Each row is a point on a tangle of strands that fork, close into loops and nearly touch. The rows are in no order.
Points whose rows are less than 7.18 apart are linked; no others are. Some points are linked to none.
gep: [ 1.02 -0.40  2.68  0.69  2.08  0.67  1.63 -0.21  0.08  2.29  2.75  1.48
 -2.11 -1.43 -1.06 -1.68  0.43 -1.28 -0.06 -3.08 -1.49  0.54  0.65 -1.78
  1.71 -0.78]
zitub: [-0.12 -2.46 -0.14  2.24 -0.15 -2.18  1.54 -0.33 -0.36 -1.29  1.21 -0.20
  0.32 -4.76 -0.94 -1.58  1.67 -0.79 -0.17  0.42  2.30  2.89  1.70 -4.22
 -0.24 -0.08]
gikov: [-1.34 -0.70  1.30  0.18 -0.20  3.79 -0.50  0.75 -1.95 -0.79  1.04 -0.48
 -2.11  1.56  3.01 -2.02 -1.01  0.47  1.77 -0.88 -0.38  0.50  0.39 -1.47
  3.32  1.55]
gumo: [-1.58  1.64  1.19 -2.02 -0.52  1.09 -1.83  1.60  0.23 -0.48 -1.19 -0.38
 -1.48  1.49  0.14 -1.61 -0.34  0.43  1.55 -1.70 -0.64 -0.93  0.21  1.10
 -0.30 -1.04]
vapem: [-0.51 -0.18  0.01  2.28  0.69 -1.85  0.37 -0.38 -0.79  0.55 -0.53  2.20
  0.58 -2.61 -2.14 -1.55  0.23  0.99  0.08 -0.86 -0.07 -0.43  0.01  1.73
 -0.78  0.13]
lukab: [ 1.34  1.56 -0.88 -2.05 -0.19  2.88 -2.49 -0.30 -0.75 -3.04 -1.54 -0.99
 -2.97  5.74 -0.80  1.29  0.30 -1.35  3.37 -0.58 -1.36 -0.96 -0.50 -0.05
  4.12  5.01]
fako: [ 1.76  2.38 -2.27 -2.25  2.32  2.40 -1.97 -1.76  0.79 -1.82 -1.27  0.81
 -2.23  5.02 -1.73  0.85  1.28 -0.79  4.36  0.59 -0.67 -3.51 -1.10  0.49
  3.40  3.02]
nafer: [ 0.68 -1.81  0.20  2.06  0.27  2.76  3.10  0.29  2.34  0.16  2.68 -1.86
  0.59 -0.29  0.92 -0.08 -0.34 -2.75  0.06  0.61  1.53 -0.85 -0.83  1.18
 -3.05 -1.20]
lenu: [ 1.99 -3.07 -1.34  4.05 -0.35  1.33  3.45 -0.25  1.26  0.14  2.99  0.21
  0.70 -1.68  1.73  0.92  0.03 -0.61  0.28  2.04  2.12  0.72  0.30  1.15
 -1.79 -0.92]
Nos: [ 2.48 -0.47 -2.22 -0.09 -2.12  2.60 -1.64 -0.07  0.11 -1.21  1.06  0.46
  1.95  0.90  1.20  3.04 -1.01  0.21 -4.30  4.15  4.41 -1.58 -2.53  2.50
 -0.13 -0.62]
fozod: [-1.66 -0.80  2.92 -2.58 -4.95  0.62 -1.11 -0.70  1.39  0.26 -0.83 -2.09
 -1.86  0.53  2.16  0.78 -3.17 -0.53  0.80  1.10  1.57 -0.74 -0.27 -1.93
 -1.35  1.33]
zatug: [ 0.25  0.01  0.19 -1.37  2.84  3.16  0.32 -0.32  1.09  1.16  1.78  0.30
 -0.71  3.64  1.18 -1.30  2.14  0.31  2.96 -3.64 -1.33 -0.59 -1.04  0.22
  3.01  2.36]
Digo: [ 0.26  1.42  0.39 -1.09  0.03  3.80 -1.95  0.82  1.02 -1.70 -0.58 -1.07
  0.09  3.35  0.42 -0.54 -0.43 -1.41  2.44  0.62  0.29 -3.62 -0.36  1.53
  0.99 -0.22]
nuv: [-1.00 -1.84  1.87  0.07 -1.28  0.25  1.33  0.67 -1.65 -0.21  1.52 -0.19
 -1.30 -3.22  2.27 -2.57 -0.87  0.58 -0.56 -0.67  1.72  1.75  0.70 -4.29
  3.19 -0.33]
lomek: [-0.06  0.61  1.44  1.03  1.84  0.88  1.47  2.25 -0.24  0.78  2.68  0.40
 -2.87  0.80  1.43 -2.82  1.79 -0.27 -0.80 -3.00 -2.66  1.54  1.39 -3.40
  3.17 -2.27]
les: [-0.13  2.69  0.09 -1.18 -0.40  1.17 -1.01 -0.54  1.08 -4.52 -2.33  1.46
 -1.83  1.94 -0.03 -0.29  1.94  1.18  1.27 -1.75 -3.18 -0.12  0.35  1.04
  5.10  1.66]
Kulig: [ 1.00  3.18 -1.45 -0.69  0.93 -3.12 -1.32 -0.66  0.69  0.72  0.06  2.82
 -1.11  2.50 -0.87 -0.41 -0.28  0.91  1.11 -1.81 -1.71 -2.11 -2.13  3.97
 -1.54 -1.44]
segud: [-0.92  0.96  1.07 -0.10  2.37  5.81 -3.06  0.53 -0.59 -2.51  0.83 -1.38
  0.47  2.46  0.28 -0.19 -0.92 -1.95  2.89  2.30 -0.83 -1.59 -0.22  0.34
  4.04  1.13]
Leg: [-1.17  1.30 -1.79  2.66  1.38  4.59  0.11  0.82  0.39 -3.61  1.17 -1.04
 -0.06  0.79  1.98 -2.63  1.13 -0.28  1.81  1.35 -0.34  0.69  1.14 -0.39
  1.80 -1.97]
Zik: [ 0.15 -2.84 -3.15  1.93  0.60 -1.58  2.62 -0.70  1.70 -0.32 -0.23  0.90
  2.59 -3.07 -2.01  1.11  0.47  0.45 -1.95  3.07  1.58  1.48  2.10 -1.42
 -3.98  0.09]
rifa: [ 0.34 -0.17  2.34 -0.54  0.40 -3.36  1.21  0.56 -3.03  1.78 -0.32 -0.29
  3.26 -5.10 -2.42 -0.62  2.53  0.86 -2.43 -1.37 -0.67  1.03 -0.87 -2.34
  1.39  0.71]
mebo: [ 1.00  0.91  0.02  1.00 -0.68 -5.13 -1.88 -2.28 -2.04  4.56 -0.98  0.04
 -0.50 -1.01 -4.03  1.33  0.67  1.29 -0.69  1.25 -2.43 -0.69 -1.87  1.06
 -0.84 -0.73]
vepod: [-0.53 -1.85  0.96 -1.53  1.92 -0.85  1.53  0.79 -1.27  1.94  1.57 -1.17
  2.47 -0.34  2.42 -2.33  0.59  1.37  0.47 -4.62  0.39 -0.32 -0.13  0.59
  1.64  1.34]
Terif: [ 2.17 -1.83  0.16  1.64 -1.60 -1.27  3.36 -0.49  0.88  1.26  1.79  1.53
  1.35 -1.75  0.20  2.31  0.40 -0.38  0.87  1.25  1.03  2.32  0.51  1.71
 -2.68  1.02]
bagav: [-0.48  0.42  0.66 -0.36  0.50  2.51 -0.20  0.91 -1.76  0.29 -0.26  2.03
 -1.28  2.11  4.27 -1.81 -0.05  1.88 -0.83 -1.79 -1.96  1.92  0.73 -3.05
  5.36  0.61]
dutu: [-1.12  1.82  0.31 -2.55  2.88 -2.67  1.84  2.04 -1.32  0.14  0.39 -0.41
  2.01  0.72  4.06 -1.71  1.54  1.41 -3.21 -2.80 -3.66  2.35  0.41 -0.19
  1.76  0.12]
zute: [-0.73 -0.59 -0.40  2.28  3.60 -4.05  1.15  2.04 -2.28  0.08  1.66 -0.33
 -0.20 -2.13 -0.01 -3.65  2.06  0.72 -1.93 -2.54  0.47  2.04  1.96 -3.92
 -0.35 -2.11]
fikem: [ 1.46  0.04 -3.52 -0.75 -3.19 -0.90 -0.96 -2.15  1.08  0.51 -1.82  0.84
  2.88  0.02 -2.41  3.11 -0.10  0.36 -4.30  4.99  2.67  1.12  0.63 -0.62
 -3.07 -1.59]
vopi: [-3.08 -0.05  0.80  0.59  2.36 -3.36  0.58  1.30 -1.98 -0.10 -0.96 -0.08
 -0.32 -3.66 -2.40 -2.37  1.94  0.18 -1.88 -1.34 -0.73  1.58  2.09 -2.13
 -1.56 -0.01]
tabov: [-2.26 -0.89  0.13  0.77 -0.79  0.27  1.11  0.09 -0.14 -1.74  1.19 -1.02
 -0.66 -3.49  0.06 -2.33 -0.89  0.22  0.31  0.04  1.28  0.96  1.49 -2.92
 -0.44 -0.28]
ramat: [-0.35  2.34 -0.68  0.08  0.47 -0.12 -0.19 -0.12  2.74 -4.71 -1.46  1.12
 -0.75  1.91  0.94 -0.56  2.39 -0.09  0.71 -1.26 -3.60  0.57  0.22  2.88
  1.57 -0.58]
Rebuv: [-0.75  1.79 -2.73  2.08  2.85 -3.33  0.55  0.89 -1.95  0.31  0.05  2.59
  0.50 -1.15 -1.10 -2.04  0.94  2.10 -1.07  0.00 -2.11  0.38 -0.73  3.37
 -2.03 -1.12]
Kiv: [ 2.22 -1.46  0.69  3.14 -0.02 -4.24  0.38  1.78 -1.03  2.63 -1.25  2.22
  0.04 -2.66 -1.60  4.53  2.72  0.10  0.69  2.01 -0.19  3.42  2.01 -0.61
 -1.30  2.28]
rom: [-0.96  1.47 -0.85  1.39  1.89  2.47  0.68  1.54  2.17 -2.07 -0.81  0.08
 -1.23 -0.78 -0.99 -1.53 -0.47 -0.85 -1.19  0.40  0.07 -0.25  2.95  0.10
 -4.02 -2.61]
Moba: [ 1.35 -0.07  3.74 -1.08 -1.88 -3.09  1.95 -0.42  0.01  2.76 -0.45  1.37
  1.58 -2.05 -3.62  1.58  1.85 -1.10  1.03  0.40  0.33  1.67  0.16  0.59
 -0.14  0.84]
milek: [-1.71 -0.23 -0.09  3.17  1.70  0.82  0.23 -0.46  1.88 -1.41 -1.63  0.63
 -0.91 -3.50 -2.91 -1.45 -0.56 -1.32 -1.82  1.47  1.23  0.06  3.88 -1.31
 -2.67 -1.21]
leto: [ 1.67  1.26 -2.31  1.29 -2.72 -3.85 -2.06 -2.36 -1.90  2.52 -2.41 -1.19
  1.17 -1.69 -3.25  2.11 -0.09  0.83 -0.80  2.10 -0.47  0.14 -0.84  1.21
 -2.32 -2.21]
Losaz: [-0.15  0.06 -0.24 -0.74 -1.47  2.18 -2.50  0.18 -1.65 -4.22 -2.90 -1.13
 -2.61  5.36  1.46  2.59  0.31 -0.24  1.19 -1.42 -3.07  0.41 -0.68  0.10
  2.69  4.41]
sapes: [-1.60  2.46  1.14 -2.31  3.68 -4.36  1.08  2.23 -1.47  1.42  0.50  0.12
  1.09 -1.05 -0.32 -2.26  1.72  0.71 -3.38 -1.14 -3.24  1.38  0.44  0.68
  0.52  0.27]
Vor: [-0.13  0.88  2.98 -2.71 -2.49  3.37 -1.78 -1.83  1.49 -0.55 -0.43 -3.84
 -0.44  1.28  0.24  1.39 -1.98 -2.91 -2.12  3.41  2.28 -1.15  0.30 -0.86
 -0.32 -2.69]
dokup: [ 0.15 -0.91  0.77 -2.12 -3.51 -1.03 -0.02 -1.38  1.41  1.01 -0.58 -2.13
  2.48  0.09 -0.14  0.58 -0.05  0.12  2.38 -0.32  3.43 -0.78 -1.39  1.15
 -1.52  0.40]
Zugat: [ 0.96 -1.81  0.65  1.40  0.44 -3.20  0.50  0.10 -2.32  0.03 -0.19  0.12
  2.29 -5.05 -2.04  0.22  4.10  0.45 -0.83 -0.19  0.74  2.85  0.23 -4.39
  0.96  1.10]
pinal: [-2.63  0.94 -0.62 -2.51 -1.24 -4.25 -0.95 -0.14  0.17  0.56 -1.31 -3.01
  1.02 -0.92 -2.16 -0.72 -0.13  0.48 -0.25 -0.02  0.19  0.08 -0.89  0.60
 -4.52 -1.12]
Fav: [-1.34  0.97  1.27 -0.90 -1.27  2.73 -1.38  1.23 -1.10 -1.03 -1.85  0.74
 -2.39  4.65  3.94  1.88  0.07  0.18  1.34 -1.15 -3.15  1.47 -0.97 -0.39
  1.79  2.47]
Gan: [-1.49 -1.90  1.14  1.38  1.20 -5.11 -0.15 -0.48  0.16  0.98 -2.72 -0.85
  0.89 -4.02 -2.90  2.91  3.50 -0.53 -0.60  1.00  0.11  0.99  1.50 -1.38
 -4.43  1.78]
dod: [-1.03 -2.50 -0.94 -1.96 -1.44  0.87 -0.68  0.03  0.25 -1.55 -0.63 -2.96
  1.85  1.08  1.84 -0.81 -1.08  0.98  3.15 -1.61  3.68 -1.53 -1.11  1.23
 -0.96  2.04]
Kogo: [-2.97 -2.22 -2.26 -1.31  0.61 -2.40  1.00  1.17 -1.11 -0.39  0.35 -0.61
 -0.78 -2.42  1.96 -2.55 -0.23  1.75 -0.58 -0.98  0.54  2.05  1.44 -4.73
 -1.17  0.12]
Gifod: [-1.72  1.10  2.73 -2.16 -0.37 -3.72 -0.79  0.45 -0.82  2.44 -0.53 -1.34
 -1.03 -0.47 -2.79 -1.20 -0.26  0.18 -0.92 -2.39 -0.58 -0.15 -0.15  0.71
 -1.83 -1.51]
Pafu: [ 0.41 -1.42  0.10  4.05  0.93 -3.43 -0.38  0.53  1.13  0.80 -2.43  1.53
  0.50 -2.64 -1.84  4.44  1.73 -1.47 -0.74  2.98  0.92  1.55  2.66 -1.16
 -3.41  1.68]
mireg: [-0.06  2.20  0.90 -2.22  2.79  1.44  0.71 -0.35  0.73  0.93  0.01  2.31
 -0.15  0.15  1.27 -2.78  1.37  1.97 -0.13 -2.76 -2.48  0.99  0.38 -2.91
  5.83  0.80]
litu: [-2.64 -2.50 -0.62 -1.93 -0.51  0.73 -0.23  0.67 -1.13 -0.29 -1.12 -1.16
 -0.66  1.69  3.61 -0.87 -2.26  2.99  1.53 -1.86  2.06 -0.43 -0.52 -1.00
 -1.37  2.87]
mina: [ 2.13  0.28 -3.01  2.79  1.86  3.00 -0.14  1.27  1.04  0.90  1.69  2.50
 -1.71  1.99  0.31  0.74 -1.64 -0.33  0.76 -0.36 -1.90 -1.92 -0.79  3.44
 -1.07 -1.78]
sisa: [ 1.29 -0.70  2.10 -0.74 -2.93  0.90  2.55 -0.84  1.80  0.64  0.70 -0.96
  1.55  0.29  0.86  0.69 -0.20 -1.22  2.86  1.87  2.19 -0.04 -0.89  2.06
  0.73  0.88]
Bunaf: [ 0.05  0.99 -0.23 -2.04  1.06 -2.21 -0.73 -0.81  0.04  1.60  0.28  1.81
  0.69  1.59 -0.50 -0.64  0.57  1.69  1.73 -3.03 -0.31 -2.02 -2.75  2.84
  1.36  0.75]
dap: [-2.24  1.06  0.13 -2.89  0.73 -2.30  0.11  1.84 -0.69 -2.39 -1.38 -0.01
  1.16  1.47  3.54 -1.50  1.29  2.78 -0.85 -2.26 -2.49  1.71  0.46  1.74
  2.16  1.31]
tiko: [ 0.32  2.87 -0.94 -0.94 -0.52 -0.69 -2.06  0.17  0.58 -0.08 -1.87 -0.28
 -0.54  2.03 -1.34 -1.18 -0.61 -0.64  0.65 -0.96 -0.24 -1.12  0.19  2.83
 -2.20 -3.59]
vunap: [ 2.49 -2.28 -1.28  3.67 -0.80 -3.23  1.64  0.82 -1.46  1.74  1.16  2.34
  0.23 -3.83 -2.20  3.09  0.24  1.47  0.31  1.01 -1.69  3.02  0.95  0.56
  1.16  1.62]
vozo: [ 2.00  1.48 -2.41  0.32 -3.25  1.14 -3.03 -2.16 -0.50 -1.68 -0.71  0.60
  2.39 -0.32 -0.43  1.24 -2.36  0.11 -2.94  4.20  3.09 -2.46 -1.72  1.58
  0.57 -2.32]
zivas: [ 3.25  1.02 -3.15  0.63 -4.08 -0.20 -1.61 -0.04 -0.08  0.27 -1.16  0.87
  1.88 -1.10 -1.33  3.02 -3.10  1.72 -1.80  3.41  1.30 -0.25 -1.05  2.73
  0.84 -0.73]
Teke: [-1.80 -1.86  0.73  0.54  0.36  4.47  1.49  1.23  2.00 -0.09  3.11 -3.52
 -0.93  0.53  0.83  0.24 -1.06 -2.69  0.29  0.55  0.38 -0.73  0.29 -1.88
 -2.75 -0.68]
sil: [ 0.36  1.16 -1.25  3.33  2.45  1.25  1.36  1.39  1.37 -0.64  0.73  2.33
 -2.20  0.91 -0.52 -1.23  0.10 -0.20 -0.25 -0.09 -2.69 -0.58  1.08  2.66
 -2.37 -2.82]
fisik: [-0.83  0.50 -1.04 -0.81 -0.26 -0.81 -0.43  0.74  0.92 -5.57 -1.81 -1.45
  0.73  2.06  2.63  0.22  2.41  1.58  0.94 -2.83 -1.39  0.83  0.05  2.65
  1.01  1.41]
nobe: [-1.92  0.68 -0.71  1.63  2.62  6.05 -1.05  0.30 -0.14 -3.12  1.71 -2.86
  1.20  0.93  0.74 -1.13 -0.60 -1.46  1.03  2.87  1.33 -1.97  0.25 -0.29
  1.47 -0.78]
feni: [-0.47  0.20  1.46  0.71  0.34  2.86  0.77  0.23 -1.56 -0.63 -0.82  1.75
 -1.48  4.27  4.81  0.89  1.10  0.18 -1.05 -2.00 -4.17  2.84 -1.45 -2.40
  4.15  2.34]
zapi: [-0.33 -0.06  3.78 -1.84  0.08 -1.30  0.78  0.02  0.02  2.80  0.59  0.40
 -0.80 -1.74 -1.78 -0.31 -0.79 -0.43 -0.62 -2.98 -1.12 -0.43 -0.02 -0.93
  0.98 -0.33]
Tona: [-3.95  0.28 -1.06 -2.33  1.03 -3.29  0.76  1.98 -1.62 -0.80 -1.11  0.68
 -0.33 -1.35  3.16 -2.01  0.85  2.87 -2.26 -0.72 -1.36  2.28  0.33 -2.37
 -2.32  0.75]
bofon: [-2.02 -1.81 -0.25 -1.12  0.46 -4.60  0.92 -0.53 -0.38  1.26 -0.30 -2.06
  1.56 -3.26 -2.42  0.02  1.68  0.28 -1.28 -0.14  0.50  0.20 -0.45 -1.08
 -4.72  1.48]
fali: [ 2.99  1.51 -1.12 -1.56  0.34  3.04 -3.37 -1.94 -0.88 -0.74 -0.81 -1.06
  0.86  4.70 -0.46  1.04 -1.60 -2.81  2.31  0.49  2.37 -5.16 -1.29  1.81
  2.38 -0.08]
mepot: [ 1.40  0.77 -0.33 -0.79  2.61  3.70 -1.25 -3.03  0.96  1.12  0.81  1.03
 -1.67  3.50 -0.67  0.25  0.44 -0.77  4.11 -1.26 -0.03 -2.73 -2.46  0.74
  3.08  2.71]
Tila: [ 2.63  0.97 -3.65  0.64 -3.47 -2.98 -3.05 -0.14 -1.39  1.75 -0.96 -0.47
  1.93 -0.46 -1.41  2.86 -2.36  1.41 -0.18  0.95  0.16 -1.44 -2.36  2.55
 -1.29 -2.12]
mefo: [-0.62 -1.69  1.23 -1.48  1.02 -4.07  0.96  1.93 -2.84  1.59  1.07 -1.97
  2.45 -4.04  1.42 -1.16  0.26  0.52 -2.72 -2.69 -0.06  1.75  0.23 -3.77
  0.10  0.46]
kopa: [ 0.30  0.64  1.71  1.16  0.16  4.35  0.70 -2.31  0.45 -1.87 -0.35 -0.37
  0.54 -2.40 -1.17  0.49 -1.73 -1.85 -2.10  5.38  2.13 -0.91  0.72 -0.02
  0.44 -2.03]
makav: [ 2.90  0.12 -1.88  2.06  0.37  1.41 -0.79  0.10  1.65  2.62  1.04  1.93
 -2.44  0.54 -1.72  2.26 -3.68  0.08 -1.60 -0.01 -2.26 -1.13 -0.59  2.97
 -0.57 -1.39]
Vaf: [ 1.62 -1.14 -1.15  4.50  0.61 -1.35  0.37 -0.44 -1.66  1.60  1.20  4.01
 -1.53 -3.30 -2.50 -0.14 -1.51  0.92 -0.33  0.47 -1.52  0.72  0.95  0.51
  0.71  0.03]
das: [-0.72 -0.70  1.29 -1.14 -2.18 -0.51  1.14 -0.46  2.73 -1.50 -1.10 -0.89
 -0.12 -2.59 -2.29  1.00 -0.82 -1.94 -0.15  3.94  2.21  1.80  3.12 -2.98
 -1.88  0.48]
lub: [ 2.43  0.66 -0.59 -2.53 -0.55 -0.07 -3.00 -1.88  0.37  1.28 -0.54 -0.96
 -0.37  4.70 -0.63  0.96 -1.01 -1.49  4.48 -2.13  0.35 -3.74 -1.80  2.09
  0.86 -0.45]
tasa: [ 0.51  1.12  4.33 -0.52 -1.46  3.16  0.01 -1.53  1.49 -0.72  0.56 -2.02
 -1.24 -0.80 -1.87  0.90 -2.26 -3.14 -0.73  4.04  0.95 -1.12  0.35  0.85
  1.18 -1.65]
gugab: [-2.47 -0.38  0.13  0.92  1.11  4.94 -2.58  1.73 -2.60 -2.03  1.30 -2.01
 -0.93  3.55  2.10  0.06 -1.93 -1.15  3.30  1.38 -0.83  0.45  0.64 -0.69
  3.37  2.90]
Lise: [ 0.77  2.85 -0.16 -2.98 -1.76 -0.26 -3.18 -1.25  2.00 -4.12 -2.87 -0.99
 -2.41  4.23  0.26  1.40  2.33  0.21  2.01 -1.78 -2.09 -0.53 -0.26  0.69
  3.19  0.38]
Norul: [-2.82  0.43  1.73 -0.19 -0.84  3.61 -1.57  1.82 -1.53  0.76 -0.54 -0.36
 -2.43  3.99  3.94  0.93 -2.07 -0.93  1.83 -0.90 -1.92  0.33 -1.31 -0.60
 -1.80  1.91]
Nir: [-1.85  0.31  1.41 -1.35 -2.72  3.41 -1.74  1.14 -0.03  1.25 -0.33 -3.07
 -1.87  2.61  3.24  0.70 -3.53 -1.52  1.72  0.43  0.69 -1.81 -1.36 -0.09
 -1.15  0.51]
nubov: [-0.36  0.89 -0.81  2.41  1.73  1.77  0.96 -0.36  0.37 -1.20  1.82  2.14
 -0.75 -0.42  0.22 -4.00  1.17 -0.07  1.92 -0.28 -0.86  0.04  0.28  0.52
  2.50 -1.39]
monat: [ 2.10 -1.75 -3.56  0.89 -0.84  0.17  1.09 -0.34  2.13  0.69 -0.19  1.22
  2.57 -1.16 -0.92  3.74 -0.75  0.92 -3.51  3.26  2.28  1.17  1.00  1.40
 -3.79 -0.72]
nago: [-1.37 -2.60  1.97  0.92  1.42 -1.98  0.02  1.30  1.35 -0.58  1.19 -0.89
 -3.29 -2.68 -0.67  0.15  0.08 -1.87 -1.17 -2.11  0.64  1.80  3.09 -3.71
 -3.15  0.25]
loz: [ 1.90 -0.69 -1.58  1.52 -0.03  4.32 -0.71  0.50  0.02 -0.84  1.62  0.53
  1.25  1.89  1.31  2.14 -1.45 -1.31 -2.02  1.99  2.09 -3.76 -2.09  2.54
 -1.16 -0.61]
belu: [ 2.74 -1.63 -0.33  0.93 -1.00 -2.32  2.05 -0.66  0.49  3.53  1.65  2.00
  0.57 -0.50 -0.31  2.72 -1.36  0.75  0.22 -0.69 -0.52  0.15 -2.22  3.23
 -0.75  0.67]
tof: [ 0.76  0.14  2.12 -0.07 -0.80  2.30  1.59 -1.46  2.26 -1.04 -0.53 -0.09
  0.48 -1.35 -1.76  1.91  0.16 -2.48 -2.77  6.59  2.51  1.16  2.61 -1.18
 -2.12 -1.01]
Rofef: [ 1.57 -3.22 -2.06  4.31  1.47 -0.14  2.17 -0.61  2.00 -1.12  1.78  0.20
  0.23 -1.88 -0.33  0.10  0.10 -1.34 -0.82  1.23  1.59  0.32  2.07 -2.14
 -3.53 -1.71]
Luda: [ 1.84 -1.68 -0.90  0.14 -1.05 -1.80  0.39 -2.70  0.74  2.29  0.81  1.60
  1.66 -0.12 -0.20  0.56 -0.19  2.14  2.44 -1.86  0.53 -1.81 -3.97  2.94
  1.55  1.41]
Lopi: [-0.22 -0.09 -2.50 -2.52 -1.82  0.30 -0.36 -2.30  2.76 -0.23 -0.60 -0.45
  2.32  0.67 -1.83  0.94 -0.16 -0.62 -3.60  3.04  3.12 -1.37  0.10 -0.81
 -4.00 -2.00]
zozuz: [ 1.36  2.33 -0.35 -2.21 -2.26  2.34 -3.73 -1.97  0.26 -1.32 -1.74 -2.74
  0.88  2.18 -0.02 -0.62 -1.75 -2.01 -0.47  1.49  3.04 -2.80 -0.19 -0.17
  0.14 -3.28]
fop: [-0.75 -0.37  2.26 -3.44 -5.08 -0.70  0.37 -1.15  1.55 -0.62 -1.56 -2.30
 -0.07 -1.73 -0.53  0.66 -1.75 -0.55  0.46  2.71  1.65  1.34  1.38 -2.44
 -1.03 -0.34]
Vev: [-0.52  2.80 -0.11  0.38  3.20 -4.02  1.58  0.32 -1.69  0.77  0.01  2.88
  0.06 -0.63 -1.07 -2.31  3.01  1.30 -1.77 -0.97 -3.67  1.37  0.21  3.09
  0.92  0.33]
loku: [-0.19  1.80 -0.67 -0.31  3.27  1.90  1.17 -1.36  1.69  0.55  1.30  4.50
 -1.67  0.34 -0.07 -2.37  2.23  1.52  0.60 -1.18 -1.85  0.43 -1.08 -0.41
  3.82 -0.56]
Neti: [ 1.16  0.04  2.14 -0.60 -0.88 -5.43  0.80 -1.12 -1.41  3.91 -0.95 -0.43
  1.52 -1.35 -3.38  2.40  2.25 -0.01 -0.48  0.35 -0.48  0.69 -1.35  1.58
 -2.27 -0.28]
poz: [-0.65 -1.90  1.20  0.03  0.88  2.03  0.98  0.65 -0.20  1.36  3.11 -1.46
  0.11  2.33  1.32 -1.26  0.82 -0.56  2.67 -3.86 -0.17 -1.51 -1.37  0.98
  1.11  0.61]
bese: [ 2.35 -0.17 -2.17  0.98  0.53  2.46 -0.83  0.83  0.47  1.04  1.52  0.35
  0.34  2.60  1.42  1.61 -1.94 -0.48  1.27 -0.57  0.43 -4.61 -3.22  3.23
 -1.30 -0.34]
tem: [ 0.78  0.49 -0.15  1.88  3.33 -2.17  2.11  1.24 -0.77  0.22  2.08  0.10
 -0.83  1.03  1.19 -3.66  2.52  1.60 -1.40 -2.81 -0.41  1.68  1.43 -1.87
  2.34 -2.65]
Ruser: [-4.19 -0.46 -1.44 -3.54 -1.42 -1.57  0.17  1.30 -1.08 -1.23 -1.99  0.57
 -0.51  0.45  4.08 -1.60 -1.68  3.27 -0.23 -0.62  0.31  0.81 -0.45 -1.29
 -2.93  1.07]
lev: [ 2.70  0.92  0.13  0.72 -3.56  0.01  0.56 -1.14  0.76  0.44 -0.98  1.18
  1.99 -0.03 -0.66  2.34 -1.28 -0.26  0.68  3.50  2.54  0.59 -0.86  2.62
  0.39 -0.45]
nili: [-0.92 -2.31  2.02 -2.44 -0.76 -0.66  0.56  0.24 -2.17  2.54 -0.46 -0.20
  1.31 -0.30  3.47 -1.00 -1.31  2.12 -0.01 -3.31  0.76 -0.19 -0.96 -0.86
  3.46  2.78]
nem: [-1.05 -0.68  0.93 -0.49  0.29 -0.76  1.58  1.01 -2.85  0.84  0.32  0.26
  2.58 -3.36  0.38 -2.88 -0.04  1.96 -0.16 -1.64  0.94  0.63  0.31 -3.33
  5.33  0.02]
gigid: [-1.71 -1.92  1.05  0.86  1.47  1.63  1.17  2.06  0.85  0.06  2.80 -1.92
 -3.00 -0.73  0.72 -0.58 -0.43 -1.75 -0.02 -2.67 -1.02  0.41  1.77 -1.93
 -3.32 -1.10]
Butu: [ 0.81  1.34  0.67  1.62 -0.76  0.21 -0.45 -1.21  0.68  1.35 -2.05  0.83
 -0.09 -0.75 -3.39  1.18 -1.99 -1.29 -2.17  1.54  1.01 -1.54  0.66  1.41
 -3.08 -2.41]

A piece is all that can be reached along the links. How many separate loops has the piece of each point below (a circle has one, a figure eight two, a Y none), and how many tips (points with one link)?
tasa | loops 1, tips 5
Vev | loops 0, tips 2
dokup | loops 0, tips 5

A fork is a point with three links, a tip a point with one. Leave the first point through the second and follow the links. Name the first fork or tip that comes.
Pafu / Gan | vopi
zozuz / Vor | Fav
vunap / Vaf | Lise
Fav / Norul | zozuz

A tip is a point with one link. Name the tips that can be reached along the links from each point below, in the order of the rows.
Teke | lub, nago, Lopi, zozuz, nili
les | vopi, Lise
Ruser | Moba, milek, mefo, makav, nem
